The views of a scene show one set of named points, each view turned or mirrored, shifted and resized as a whole, with a little noise and some points left out.

Scene 1
View 1
(179): [  3   4   6   0  -4   1 -12  -5   1  -2   0  -2   0   0   1  -2  -3   2
 -12   2  -4   3  -6   1   1   1  10   1   1  -4   8   3   4  -9   0   4
   5   7  -4   1   4   5   1   6  -7  -6   4  -4  -5  -8   5  -3  -4   4
  -1  14]
(98): [  6   7  10   3  -4   5 -11  -2   2  -2   4   0   8   1   2   2   1   3
 -10   2  -2   6  -5   2  -1   0   6  -2  -3  -4   1   5   2 -10   1   2
   0  10  -5   3   3   4  -4   9  -7  -5   4  -4  -6 -11   8  -3  -5   4
  -7  14]
(160): [ 2  5 -1  1 -7  4 -7 -6  0 -4 -3  1  2  3 10 -3 -2  2 -2  6 -2  6  1  2
 -4  3  4  3  1 -1  5  3 -3 -7  5  0  1  1 -1  0  2  1 -1  5 -1 -3  0 -3
 -1 -4  5 -2 -3 -4 -1  6]
(134): [ 2  4 -1 -1 -5  3 -7 -5  0  0 -3 -2 -3  2  2 -3 -5  0 -6  7 -5  4 -3  3
 -2  1  8 -1  3 -3  9  0 -1 -6  5  3  3  2  0  0  4  2 -1  2  1 -4 -1 -3
 -1 -3  5 -2 -3 -2  3 11]
(76): [ -1   1 -14  -2  -7  -3 -11  -6  -3   0  -7   5 -11   1   5 -10  -8  -4
  -5   6  -5   0   0   2   0   2   4   4   7  -7  19  -6   3  -5   1   8
   2  -3  -1  -1  -1  -1   2   0   0 -10  -4  -1   3   2   1  -1  -1  -4
   5   5]
(215): [ 3  7  6  0 -2  7 -6 -4  0  0 -2 -4  2  3 -1  1 -4  2 -9  6 -6  6 -4  4
 -2  0 10 -5  1 -4  4  4  0 -8  5  2  4  6 -2  1  6  4 -1  6 -2 -1  2 -6
 -6 -7  8 -3 -5  1  0 16]
(126): [  3  -5   2   4  -9 -12 -17  -5   7  -3   5   0  -6  -6  -2  -5  -2   1
 -11   1  -5  -2  -7  -2   4   1   9   7   3  -1  15   1   9  -7  -6   8
   5   3  -6   3   2   3   3   1  -4 -12   2   3   4  -3   0  -2  -2   7
   3  11]
(84): [ 4  6 -5  0 -4  6 -7  2 -3  1 -1  2 -2  2 -5 -2 -6 -3 -5  9 -6  4 -1  7
 -3 -2  3 -9  0 -8 12 -3 -3 -5  5  6 -3  2  1  3 -1 -2 -7  2  5 -6 -7 -3
 -1 -1  6 -2  0 -4  0 11]
(153): [  3   4   2   0  -3   1 -11  -2   0   1   0   0  -4  -1  -5  -2  -4  -1
 -12   4  -6   3  -6   3   1   0   9  -3   2  -8  12   0   5  -7  -1   7
   2   6  -3   3   3   3  -2   4  -4  -8   0  -3  -3  -5   6  -3  -4   3
   1  15]
(65): [  6  -3   4   7 -13  -2  -5   2   9  -6   9  -2   4  -2  -2  -1  -2   2
   2  10  -3   4   1   5  -4  -1   0  -3  -6   3   5   7  -7  -1   5  -2
  -3  -3  -2   5   0  -4  -8  -1  15  -1  -8   4   7   3   2  -1   2  -4
   2   4]
(221): [  0   7   5  -2  -1   4  -8  -9  -2   1  -7  -5  -3   4   4  -2  -5   3
 -12   4  -6   4  -7   0   1   2  15   2   5  -4   6   2   3  -9   3   2
  10   6  -2  -2   9   7   4   6  -9  -2   7  -6  -7  -9   7  -4  -7   3
   3  17]
(58): [ 3  0  7  0 -4  1 -5 -3  4  1  2 -9 -5 -1 -9  0 -7  1 -9  9 -9  2 -7  4
  0 -1 13 -7  1 -1  9  4 -2 -4  4  3  6  1  0  2  8  2 -2 -1  7 -1 -1 -2
 -1 -1  4 -3 -3  2 10 16]
(123): [  0   0  -5   0  -8  -3 -11  -7   1  -2  -3   1  -6   1   6  -7  -4  -1
  -5   5  -4   1  -1   0   0   3   6   6   5  -2  13  -1   3  -6   1   4
   3   0  -2   0   2   1   2   2  -2  -7   0   0   2  -1   1  -2  -1  -1
   3   7]
(205): [  3  -3   1   4 -12  -5  -8  -4   7  -5   4  -1  -1  -1   2  -4  -3   2
  -1   6  -4   2   0   2  -2   1   4   4  -1   2   9   4  -2  -3   2   1
   1  -2  -2   2   2  -1  -2   0   6  -3  -4   2   5   0   1  -2   0  -1
   4   6]
View 2
(58): [ -3  -9   5   1   1  -7   0  -1   1   2  -1   1   4   5   2  -1   4  -2
  -6   3  -2  -2   4  -4  -3  -1  -3   3   0  -2  -9   5 -14   4   5  -8
   0   1   3   2   4  -1   8   7  -4  -1  -4   6   5  -3  -9   1   0   5
   0   2]
(221): [ -5  -6  -3  -6   3   2   8  -6  -1   2  -4  -6   6   3   8   2  -3   0
 -13   2  12  -1  -2  -1   0  -3  -5  10   2  -4 -16  -1 -12  -1   0  -1
  -2   5  -2  -8   8  -3   3   1   4  -5  11   0   8   7   0  -2  -3  -1
   2  11]
(134): [-3 -3  1 -5  4 -3  4  0 -2  3  1 -3  3  5  4 -1  0 -1 -3  5  3 -1  2 -3
  2 -3  0  3  1  0 -9  3 -6  3 -3 -1  2  4 -1 -3  4  3 -1  3  2 -3  3  2
 -3 -1 -3 -1 -1 -2  4  5]
(65): [ -2  -2  10  -3   3  -9  -3   4  -2   2   9   0  -2  -2   1  -4   5  -5
  11  -1  -6   2   4   4  -4   0   5  -5  -8   6  -3   2   2  12   2  -2
   3  -4   6   2   0   6  -2  -2  -3   5 -14   8 -10  -9  -9   0  10   1
   4 -10]
(215): [ -7  -8  -1  -3   7  -2   9  -2   3   2   0  -1   7   4   5   2   1   0
  -9   2   4   0   1  -1   0  -2  -3   7  -3  -1 -13   1  -9   4   0  -3
  -1   0   1  -6   2  -3  -3   0   2  -2   6   7   3   5  -2   1   1   2
   2   6]
(98): [-10  -4   3  -3  11   6  12  -6   1   0   6  -5   8  -3   9   2   3   3
  -3  -6  11  -2   1   2  -2  -4   1  10  -8   0 -16   0   0   6   0   0
  -5  -4   2  -8   0  -3  -8  -1   4   0   7   8  -1  10   2   1   5   6
   4   5]
(76): [  2   3   2  -6   1  -1  -1   3  -9   9   4  -8  -1  11   0  -5   1   2
   4  11   3  -2   5  -6   7  -7   6  -2   9   0  -9   9  -2  -1  -8   2
   5  11  -6   0   7  11  -1   9   3  -7   6  -8 -10  -8  -4  -4  -7  -8
   8   9]
(205): [ 0  0  8 -4 -1 -3 -3  0 -6  3  5 -6 -1 -1  4 -4  3 -3  8  0  2  0  2  3
 -2 -3  4 -2 -2  1 -7  2  0  5  1  0  1  0  1  0  5  6  2  2  1  0 -7  0
 -6 -5 -6 -2  3 -1  5 -2]
(84): [-5 -4  1 -1 10 -5  7  5  0  7  6  1  5 10 -1 -3  5  4  0 10 -4 -1  8 -8
  4 -3  3  2  0  3 -8  9 -4  7 -5 -4  3  2  0 -1 -2  4 -8  4 -1 -2  4  7
 -9 -3 -5  3  0  0  4  3]
(153): [ -7  -3   3   0   9   3   7  -4  -3   4   3  -5   8   5   4  -2   4   5
  -3   3   6  -5   5  -6   1  -6   3   7   1  -3 -16   7  -6   2   0  -4
  -3   4  -1  -1   2   0   0  10   1  -5   7   4   0   3  -3  -1  -4   5
   4   9]
(126): [ -2   2  12  -1   0   6  -4  -8 -12   5   5 -13   2   0   7  -5   6   3
   7  -4  13  -7   3   0  -2 -10   7   4   3  -4 -15   8  -2  -1   4  -1
  -5   5  -1   4   8   4  10  14   3  -5   0  -6   1  -1  -5  -6  -5   6
   7   7]
(123): [  0   1   3  -7   0   0  -1  -1  -7   5   3  -8   0   4   4  -4   0  -2
   3   3   7  -2   2   0   3  -5   4   0   4   0 -10   4  -2   0  -4   3
   2   7  -4  -2   9   8   2   5   4  -5   3  -6  -5  -5  -2  -4  -3  -4
   7   6]
View 3
(179): [  5  -4   2   2  -5   0  -9   2  -6  -7   3   1  17  -3  -6  -2   5   2
  -5   1  -1   4  -4 -18  -6  -1   3   3   2   1   8   3  -4 -10   0  -3
  -9 -24   8  -4   4   6   6   2   4   6   7  -9   1   0   1  -4   5  -9
   2   2]
(153): [ 10   3   2   4   0  -2  -6   3  -3 -11   1  -1  10  -3   3   2   0   4
  -4   5  -3   4  -1 -18  -8  -4   4   3   0  -3   8  -1   1 -17   2  -1
  -9 -24  11   0   1   7   4  -2  -6   8   5  -8   1  -5   2  -1   4  -8
  -1   7]
(160): [ -7  -2  -2  -4 -11   6  -4   4   3   1   2  -5   9   6   0  -7   1  -2
  -9  -2  -5   1  -5 -20   3   4   8   0   3   2   1  -6  -5   6   0 -10
  -2  -5   1   0   1   7   0   4  -3  -7   7  -6   1  -2  -1  -4  10 -19
   9   0]
(58): [  7   7  -7  -9  -4  -7  -2   8  -7  -9  -1  -2  12  -6  11   1   6   3
   2   3  -3   9  -8 -17 -17 -11   4  -7   0   0   5  -7   0 -11  -2  -3
  -7 -21 -11  15  -9  10   7  -3  -6   9  10   8   1 -10  11  -3  11 -10
  -3   6]
(65): [ -7  12 -10  -2  -3  -3  -1  15   1   5  -7 -11  -4   1  11  -5   1  -8
   4  -5 -14   2  -4 -15 -10   0  29 -11   6   1 -12   0  -9  10   6 -10
  -1  -2 -13  17 -13  18   3  -2   0  -6   9  -1  -4 -14   8   5  20 -18
   2  14]
(205): [ -6   5  -2  -2  -7   1  -3  14  -2  -3  -4  -5   2  -2  10   0   3  -6
  -3  -4  -3   2  -6  -9  -7  -3  21  -3   3  -1  -9  -4  -7   6   4  -8
  -7 -10  -8  10  -4   7   0  -3   0  -1   8  -6  -6  -3   1   2  15 -14
   4   6]
(215): [  6  -3  -6  -5  -7  -1  -6  -1  -1  -5   3  -4  18   0  -5  -7   4   5
  -3   4  -7   8  -4 -26  -7  -1  -2  -2   3   2  12  -1  -2 -10  -4  -6
  -4 -18   2   1  -2  12   8   5  -2   5  10   0   6  -8   8  -7   6 -12
   3   2]
(84): [  8  11  -6   1   1   0   2   3   7  -7  -1  -8   1   6  10  -2  -6   4
  -4   8 -12   3   6 -22  -4  -1   7  -2  -3  -6   4 -12   4 -10   4  -5
  -1  -7   6   7  -5  12   0  -3 -20  -1   6  -2   6 -14   3   1   9 -16
   3  10]
(126): [  1   2  10   9  -2  -1 -10  15 -10 -13  -3   5   4 -11   9  12   4  -4
  -4  -3  10   1  -5  -2 -12  -9  17   6  -1  -6  -5   1  -6  -7   7  -1
 -17 -30   5   2   4   0   0  -6   4   9   3 -16 -10   7  -4   5   8  -5
  -4   7]
(98): [  4  -6  -4   5  -1  -1 -12   0  -3   0   1  -4  17   0 -16  -9   3   2
  -1   0 -11   5   0 -25  -4   5   7   0   8   4  11  15  -5  -8   0  -5
  -4 -22  12  -7  -1  15   9   6   8   2   9 -11   4  -6   2  -3   5 -10
   2   7]
(76): [ -1   7   5   2  -8   5   3   9   5 -15   0  -1  -2   2  19   9  -5   0
 -14   3   6  -3   1  -8   1  -4   8   7  -8 -10  -5 -24   4  -4   5  -4
 -10 -10   7   3   8  -6  -8  -5 -21  -2   1 -11  -3   3  -7   0   9 -15
   7   1]
(134): [  2   2  -2  -4  -9   1  -2   5   1  -7   1  -3  10   2   6  -1   1   2
  -7   2  -3   3  -5 -17  -5  -3   3  -1   1  -1   3  -9  -1  -5   0  -6
  -6 -13   0   5   0   5   1   0  -8   1   6  -2   2  -5   3  -4   9 -14
   4   2]
View 4
(134): [ 1  3 -3  1  3  2 -4  0  0  2 -2 -3  2 -1 -5  2 -2  5  6 -8  2  0  4 -8
  0 -7  1 -1 -2  1  5 -3 -5  2  2 -1 -3  6 -1 -7  0 -5 -6 -4  3  5  2 -3
 -5  4  2  1  6  3 -9  2]
(160): [  2   0   1   2   7   2  -2   5   0  -1   0  -2  -4  -5  -3  -1  -4  10
   3  -9  -1  -5  10  -8  -4 -10   2   2  -5   0   7  -5  -5   2  -5  -2
  -4  -3   3  -3   1  -6  -2  -7   6   7   3   1  -6   4   6   1   6   3
  -7   0]
(126): [ -1   1   3   4   8   9   3  -6  -8   3  -2  -7   0   5   3  -1 -12  -3
  -1 -13   2  -2 -11  -7   1  -1   4  -6  -5  -3  10   1  -3   1   6  -1
 -12   8   7  -6  -7  -6 -14  13  -1   8   2 -13  15  -9  -5   1   7   1
   7  10]
(153): [  2   4  -4  -2   1   7   0  -6  -1   5  -6  -1   3   5  -6   3  -9   8
   6 -11   3   1   2  -8   6  -8   4  -2  -2  -2   7  -1  -8   1   6   0
  -3   9   2 -13  -6   0 -10   2  -2   6   1  -6   3   1  -4  -5  10  -2
  -6  10]
(58): [ -7  11  -8   0  -3   7  -5   0  -6   5   2  -3   1   2  -3   5  -1  -4
   4  -8   7   4  -1 -11   6  -6  -3  -7   3   4  -7   0  -8  -1  16   3
  -1  14  -7 -16   1  -4  -3  -3   2   5   6  -3   1   7  -6   2   7   1
 -10  14]
(123): [  4  -1   2   4   8   1  -1  -3   0   0  -3  -7   2  -1  -2   0  -4   0
   4 -10  -1  -2  -2  -7  -5  -1   4  -2  -5   1  11  -4  -2   4  -1  -5
  -6   5   4  -3  -2  -8  -8   2   3   6   1  -8  -1  -3   3   2   4   5
  -3  -1]
(221): [  8   3   0  -4   8   6  -6   3  -3   2  -7  -3   8   0  -7   1  -4  17
   2 -11   2   5   8 -12   7 -12  -2   5  -6 -12   9  -4  -8   4   2   2
  -2   6 -12 -16   3  -5 -13   3   0  -2  -3  -8  -4   6  -3   0   3   1
   1   9]
(65): [-14   5  -3   6  -2   4   0   6  -6   2  12  -2 -15  -3   2  -1  -3 -10
   1  -7   3  -9   3  -6  -9  -5   1  -9   3  14  -9   0  -3  -5   5   1
  -6  -2   9   2   0  -6   8 -12   9  16  11  10   2   3   6   3   9   2
 -11   4]
(179): [  3   3   1  -1   6   8  -1   1  -5   3  -4  -1   2   3  -5  -1 -10  13
   1 -12   1   0   6 -10   5 -11   2   2  -5  -8   8  -2  -8   2   3   0
  -5   4  -1 -12  -3  -3 -11   4   0   6   0  -5   3   2  -3  -3   8  -2
   1  12]
(98): [  0   3  -2  -3   3  12   1   5  -8   4  -1   5  -5   3  -7  -2 -13  20
   0 -11   2  -4  15  -9   6 -18   3   4  -5  -9   3   0 -11  -1  -1   2
  -5  -2   3 -11  -4   0  -6  -3   1  10   3   3   4   5  -3  -7  12  -6
  -2  15]
(205): [-6  3  0  5  4  5 -1  4 -6  1  5 -5 -8 -2  1 -1 -4 -4  0 -9  1 -4  0 -8
 -5 -5  0 -5 -2  4 -1 -1 -3 -1  4  0 -7  1  5 -2  1 -8 -1 -3  5  9  5  0
  3  1  2  3  5  3 -3  6]
(215): [  1   6  -4  -3   1   7  -5   3  -3   3  -2   1   1   1  -8   2  -4  14
   4  -9   3   1  11 -10   5 -14   0   2  -3  -4   2  -3 -10   1   4   3
  -1   5  -6 -15   0  -1  -4  -5   2   3   2   1  -3   8  -1  -3   8  -1
  -8  11]
View 5
(126): [  5   7   2  -1  -4 -12  -3  11  -4   2  -4   6  -1   2   2  -3  18   6
   7   7  -8 -10   3   5  10   0 -10   4  -6   9   2   8  -1  -3  15  -3
 -11   7   6  -7   6   5  13  -4   5   2  11   4  -3  -1 -11   1  -7  16
   4  -8]
(84): [  3   2   6   0  12 -11   6  -2   2  -9   2   2   0   6   1  -7  14   6
   0   3   1   0  -5  -1  -9 -10  -2  -7   4   8  -4   4   1  -3   3   3
   0   6   7  12  -8   5   6  -8   5  -5   0  -1   7   0   7   4  -9   4
  -4   0]
(58): [  4  10  -2   0  18  -4   7   3  -2 -13  -2   6   6   8   0  -5  17   7
   2  10  -8  -1  -2  -3  -2  -8  -4  -1  -4   6  -3  -4  -5   4  11   5
  -3   4  12   6  -3   6   8  -2   0   4   6  -6  -4  -6  -8   3 -13   2
   2  -7]
(153): [  5  -1   5   2  11 -10   3   8   3  -4  -1   2   5   5   4  -6  20  10
   4   6  -3  -3   5   3   4  -4  -5  -2   3   6   1   3  -3  -4   9   0
  -5   4   5   5  -1   8  12  -5   3  -3   7   2  -1  -1  -2  -1  -6   7
  -2   0]
(179): [ 5 -2  2  6  9 -8  4  8  4  1 -1  4  8  2  2 -6 17 12  2 10 -3 -5  6  0
  9 -1 -2 -1  1  2  2 -1 -3 -2 11 -5 -6  1  1  2  0  7 11 -3 -2 -1  8  2
  0 -3 -6 -2 -1  5 -1 -1]
(160): [ 2  3 -3  7  4 -9  5  0  3  1  6  4  3 -1 -1 -7  6  9 -1  8  1 -5 -2 -6
 -3 -2  4 -5  0  3 -3  3  1  2  6 -7 -4  2 -3  1 -4  4  1 -3 -4  0  1 -6
 12 -4  2  1  3  3  1 -3]
(98): [  5  -9   2   6  10 -12   9   4   9   1   2   7   9   4   4  -7  13  12
  -7   9  -1  -8   8  -3   8  -1   4  -4   3   3   8  -8  -1  -8  12  -7
  -1  -1  -4   4  -2   2   9  -3  -8  -3   6   5   3  -3  -4  -1   0   1
  -3  -3]
(123): [  3   7   0   4  -2 -10  -1   5  -2   4   3   3  -1  -2   0  -6  10   6
   6   6  -1  -5  -2  -1   0   0  -4  -1  -2   5  -4  11   1   2   7  -6
  -9   5   0  -4   0   7   5  -4   2   0   4  -4   9  -2   0   0   0  10
   3  -4]
(76): [  1  13   3   1  -2  -9  -6   6  -6   1   1  -1  -5   0   0  -6  13   5
  12   2   0  -2  -6   4  -6  -4 -10   0   0   7 -10  21   0   5   2  -1
 -13  10   6   0  -1  11   7  -7  11  -1   4  -6   9  -1   4   1  -2  15
   2  -1]
(205): [  3  11  -4   0   0 -12   3  -1  -4  -3   4   8  -3   2  -2  -5   7   4
  -1   7  -4  -6  -5  -5  -2  -4  -1  -1  -7  10  -3   4   2   0  11  -2
  -3   6   4  -4   0   1   3  -3  -1   3   3  -4   6  -3  -3   5  -5   8
   5 -12]
(215): [ 3 -1  1  5 18 -7  9  4  5 -5  1  5 10  4  2 -7 15 11 -1 10 -3 -1  4 -4
  2 -4  1 -4  3  1  0 -5 -4  1  8 -2 -3  0  3  8 -6  7  8 -3 -4 -1  4 -2
  2 -4 -2 -2 -3 -2 -2  0]
(221): [  2   0  -2  10  16  -3   4  11   5   0  -1   1  14   0   3  -7  17  14
   6  13  -4  -1   8  -1   7   0  -2  -1   3  -4  -1  -1  -7   6  10  -6
 -11  -2   0   4  -2  12  10   1  -4   1   7  -5  -1  -6  -6  -7   1   2
   0   4]
(65): [  3  10  -6  -3   3 -15   9 -10  -3 -10   5  12  -7   6  -3  -3   3   2
  -8   6  -4  -8 -10 -11  -9  -8   4  -5  -8  14  -1  -3   7  -4  11   2
   5   7   6   0  -3  -6  -2  -5  -2   3  -1  -3   9  -4  -1  10 -10   4
   3 -18]
(134): [ 3  4  0  4 10 -7  4  3  1 -4  2  4  4  2  0 -7 13  9  3  8 -1 -2 -1 -3
 -3 -5 -1 -3  1  4 -4  4 -2  3  7 -2 -5  3  3  4 -4  7  5 -4  0  0  3 -6
  6 -4  0  0 -3  4  0 -2]
View 6
(179): [  7  -1  12  10   2  -2   5   5  -8   3  -1 -11   6  16   3  -6  -7   9
   2  -8  -8  -8   5   8  -3  -6 -10  -4  -1   1   0   6  -2  -2  -4 -11
  -3   1   4  -2 -11 -10  18  -6   4   0  -2   2   5   8 -13   6  -8   6
   1  -5]
(160): [  7  -3  -3   5   2  -5  -1  -1   1  -1   3 -12   6  10   1  -7 -19  11
   1   5  -5   0  -9   3  -2  -1  -7   0   6  -5   4   3  -3  -2  -8  -5
  -4  -1  -3   0  -3  -3   8  -1   0   3   0   1  -1   2  -6   6  -2  13
   3  -6]
(98): [  9  -2  12  19  -2   0   7   8  -7   4   1 -19   5  20  -2  -7  -4  18
  -1  -9 -15  -9  -2   5  -3   1 -11  -2  -2  -4  -3   8  -2   3  -3  -5
  -7  -1   1  -1  -8  -5  17  -9   6  -1   3  -3   3   1 -15  13 -11   8
  -5 -10]
(134): [  6  -2   1   2   1  -5  -2   2  -2  -2  -2  -5   0  10   3  -4 -12   7
   7  -2  -3  -5  -1  11   0  -1  -6  -4   3   1   4   6   2  -7  -7 -13
  -1  -1  -3   0 -11  -9   9  -4  -1   9  -6   1   0   7  -3   5  -1   7
   2 -11]
(221): [  2  -3  11   9   5  -1  -2   2  -9   2  -2 -13  11  17   5  -2 -10   2
   1  -3 -11  -7   9  10  -5  -7  -9   0  -6   2   7   2   0  -4  -6 -16
   0  -5   3   2 -16 -15  25  -8   0   6  -9   0   3  13  -9  -1  -7  12
  -2  -4]
(84): [  9  -3  -4   3  -1  -5   0   4   2  -7  -4  -1 -13   9  -1  -5 -10  12
  12  -6  -2  -7  -6  14   6   4  -4  -9   5   2   2   9   5  -7  -6  -9
  -2   2 -11  -2 -12  -4  -2  -5  -2  10  -4  -1  -3   0  -2  13   1   2
   2 -20]
(76): [  9  -1  -4 -13   2 -10   4  -2   4  -3  -5  11  -2  10   3 -12 -22   1
  16  -1   7  -4  -1  11   3  -7  -1  -9  11   5   1   7   0 -11  -6 -16
   0   8  -1  -4  -7  -8   3   5  -3   2  -4  14  -1  11  -2  -2   6   6
   7  -6]
(215): [  4  -3   7  14   1   1  -3   5  -7  -1   0 -15   1  12   3  -1  -5  11
   0  -5 -11  -6   2  10  -2   0  -9  -3  -3   0   6   6   1  -4  -6 -10
  -3  -7  -3   2 -14  -9  16 -10   1  10  -5  -5   1   4  -6  10  -7   7
   0 -12]
(123): [  9   1   2  -6   3  -7   3   0  -1   0  -1   2   6   8   6  -9 -17   4
   7   0   2  -4  -1   6  -1  -7  -6  -5   8   1   2   4  -4  -5  -5 -11
  -1   5   3  -4  -5  -7   9   3   0   0  -1   8   2   9  -6   2   1   7
   9  -1]
(58): [  7   2   8   7   2   1  -5   6  -8  -6   1  -4  -2  -5  11   6   2   7
   0  -5  -1  -5   6  11  -3  -2 -12  -8   3   2   8   4   2  -7  -4 -14
   1  -4  -2  -3 -17  -9   6  -7   0  13  -7  -8   4   6  -1  15  -3  -5
  16 -10]
(153): [  9   0  11   6   1  -3   5   7  -5   0  -4  -3  -3  16   2  -6  -5   8
   8 -13  -5 -11   6  13   1  -4  -7  -8   0   5  -1   8   2  -4  -3 -13
  -3   3   1  -3 -13 -10  11  -6   2   3  -3   3   3   8  -9   9  -6   2
   1 -12]
(205): [ 11   3   1   0   0  -2   4   2  -1  -2   5  -1   4  -3   7  -4 -11  13
   0   1   4   0  -6   2  -3  -4 -11  -7  14  -4   1   3  -6  -4  -4  -6
  -3   5   2  -7  -3  -2  -1   2   2   1   4   0   3   1  -5  13   0   0
  17  -3]
(126): [ 14   5  17  -3   0  -4  13   6  -8   3  -2   7   7   9   7 -10  -6   7
   6 -11   5  -9   9   5  -4 -14 -12 -11   7   5  -5   7  -8  -5   0 -14
  -3  12  13 -11  -7 -11  10   2   5  -8   4   9  10  11 -13   6  -3  -4
  13   2]

In a view up to two points have been moved. Name them for each view, in the order of its rows, or write none.
view 1 | none
view 2 | none
view 3 | none
view 4 | (58), (205)
view 5 | (123), (76)
view 6 | (134)
